Each row is a point on a tangle of strands that fork and nearly touch. The rows are in no order.
Two points are linked if the straight distance between their rows is under 18.3.
memu: [  6 -14 -23 -14   7  -2   2 -31   6]
tuva: [ 15   9   6  21  17 -35  16   7  -3]
mul: [  4 -21 -26  -4   2 -19  -8 -34  -8]
nevuz: [  4  -9 -19 -12   5   1  10 -25  15]
pil: [  0  -5 -10  -5   0   8  13 -11  24]
zad: [ -4   6 -18   2  -9  -8  -1  10  12]
zozis: [ 19   5   6  16  23 -34  14  -1  -6]
bopok: [ -3   4 -19  -2  -3 -17   3   4   8]
koras: [ -2  20 -10  17 -16   0 -18  17  -5]
sinit: [ 12  -8  -3  12  16 -40   5 -15 -17]
Ked: [-28 -20  25  -5 -20  16   1  -1 -13]
Bige: [-29 -24  22 -10 -17  15   7   0  -7]
pima: [-10   5  33  -5  -4  31  -1   4 -11]
gudeb: [-16 -21  23 -14  -3  17  19   1   8]
vovan: [ -1   3 -12   3  -9   8   3   2  21]
Zal: [  1  23  -1  13  -5 -10 -14  33 -10]
riv: [  2  13 -10  -5  -5  14  -3  19  20]
sef: [  1  -1 -21 -13   8 -20   3  -6   0]
nibe: [  2  15   4  19   0 -24  -2  31  -7]
zafi: [ 3 22 24  5 -1 35 -5  1 -5]
rar: [  3   5 -10 -17   6  16  10   7  28]
fal: [  1  23  -9  16 -15  10 -19  12  -2]
lol: [  2  -7 -15 -13   5   6  13 -17  20]
Nago: [  8  -2 -23 -27  16  -2   3  -9  10]
Loze: [  1  14 -13  -6  -3   5  -3  22  17]
fafud: [  5  12   5  22   4 -29   6  25  -5]
Gosuf: [  8 -21 -17  -5  10 -30 -10 -23 -20]
did: [  5   1 -20 -23  11   1   9  -5  19]
nar: [  4 -20 -22  -1   3 -30  -8 -30 -16]
kuf: [-22  -5  28  15 -21  15  -4 -17 -29]
bok: [ 2 10 -4 -2 -4 21 -1 13 23]
rap: [-15  -7  29  10 -15  20  -1  -6 -14]
Fev: [-28 -17  25   1 -23  15  -1  -6 -19]
sedu: [-1 -2 -9  0 -6  7 10 -6 23]
rerid: [  8   9   6  23   9 -35  11  18  -4]
Gim: [ -2   9 -14   7 -13   4  -4   9  15]
lokip: [  7  28   7   8  -5  32 -12   6   3]
Zesar: [ 12 -23 -11  -4  14 -30 -12 -19 -22]
bap: [ 2  5 -3 -8  0 20  8  7 27]
nole: [-25 -24  22 -14  -9  14  15   1   1]
fes: [  8 -25 -26 -10   4 -10 -12 -36  -7]
zun: [ 20  -8   1   1  26 -31   1  -9 -16]
pire: [  5  22  -1  10 -11  25 -13  10   7]
kuz: [  3  -4 -17  -9  11 -28   2  -6  -7]
Pas: [-12  -5  29  10 -13  23   1  -3  -6]
fudip: [  5   3 -15 -18   8  10  11  -1  25]
sovob: [-10  -1  32  -7  -3  31   1   8  -4]
musi: [  5  -8 -15  -7  12 -31   0 -12 -13]
pim: [ 10 -23 -24 -14   7  -1  -5 -36   1]
nisit: [-3 -1 21  4 -7 28  4  4 10]
Gugu: [-3 15 30  0  0 34 -3  2 -9]
Rafe: [  0  20  -9   4  -8   1 -14  28   3]
mol: [ 21 -15   1   0  25 -28  -5 -11 -19]
vibi: [ 6 26 14  7 -2 35 -9  4  1]
desu: [ -1  21  -8  11 -11  -4 -16  25  -4]
nuga: [-12  -8  29 -11  -3  29   7  11   4]
gamul: [  0  16 -12  -4  -3  -2  -6  28  11]
vud: [-24  -9  28   9 -21  17  -2 -11 -23]
kedu: [  3  24  -5  14 -12  19 -15   8   2]
ludak: [ 22   0   4   8  28 -32   8  -5 -10]
vili: [ 18 -22  -5  -2  21 -29 -10 -15 -21]
gutu: [ -8  -6  26   7 -10  25   5   1   2]
dufeb: [  2  19   2  13  -1 -17  -8  35  -7]
bafaz: [-13 -15  26 -13  -2  23  16   8   9]
lofup: [ -2   2 -22  -7   0 -15   5  -2   8]
pizu: [  8  -8  -9   2  14 -37   3 -12 -16]

A fork is a point with three links, a tip a point with one. Leave the first point through the second and follow the links. Name the first fork or tip that comes.
rerid; fafud | desu
kuz; musi | sinit
bafaz; gudeb | vud
rar; fudip | Nago

Name the points in between on the shortest way along the links from the first point to the second, in order.
Nago; bap | did, fudip, rar
rar; gamul | bap, bok, riv, Loze
mul; mol | nar, Gosuf, Zesar, vili
dufeb; zozis | nibe, fafud, rerid, tuva
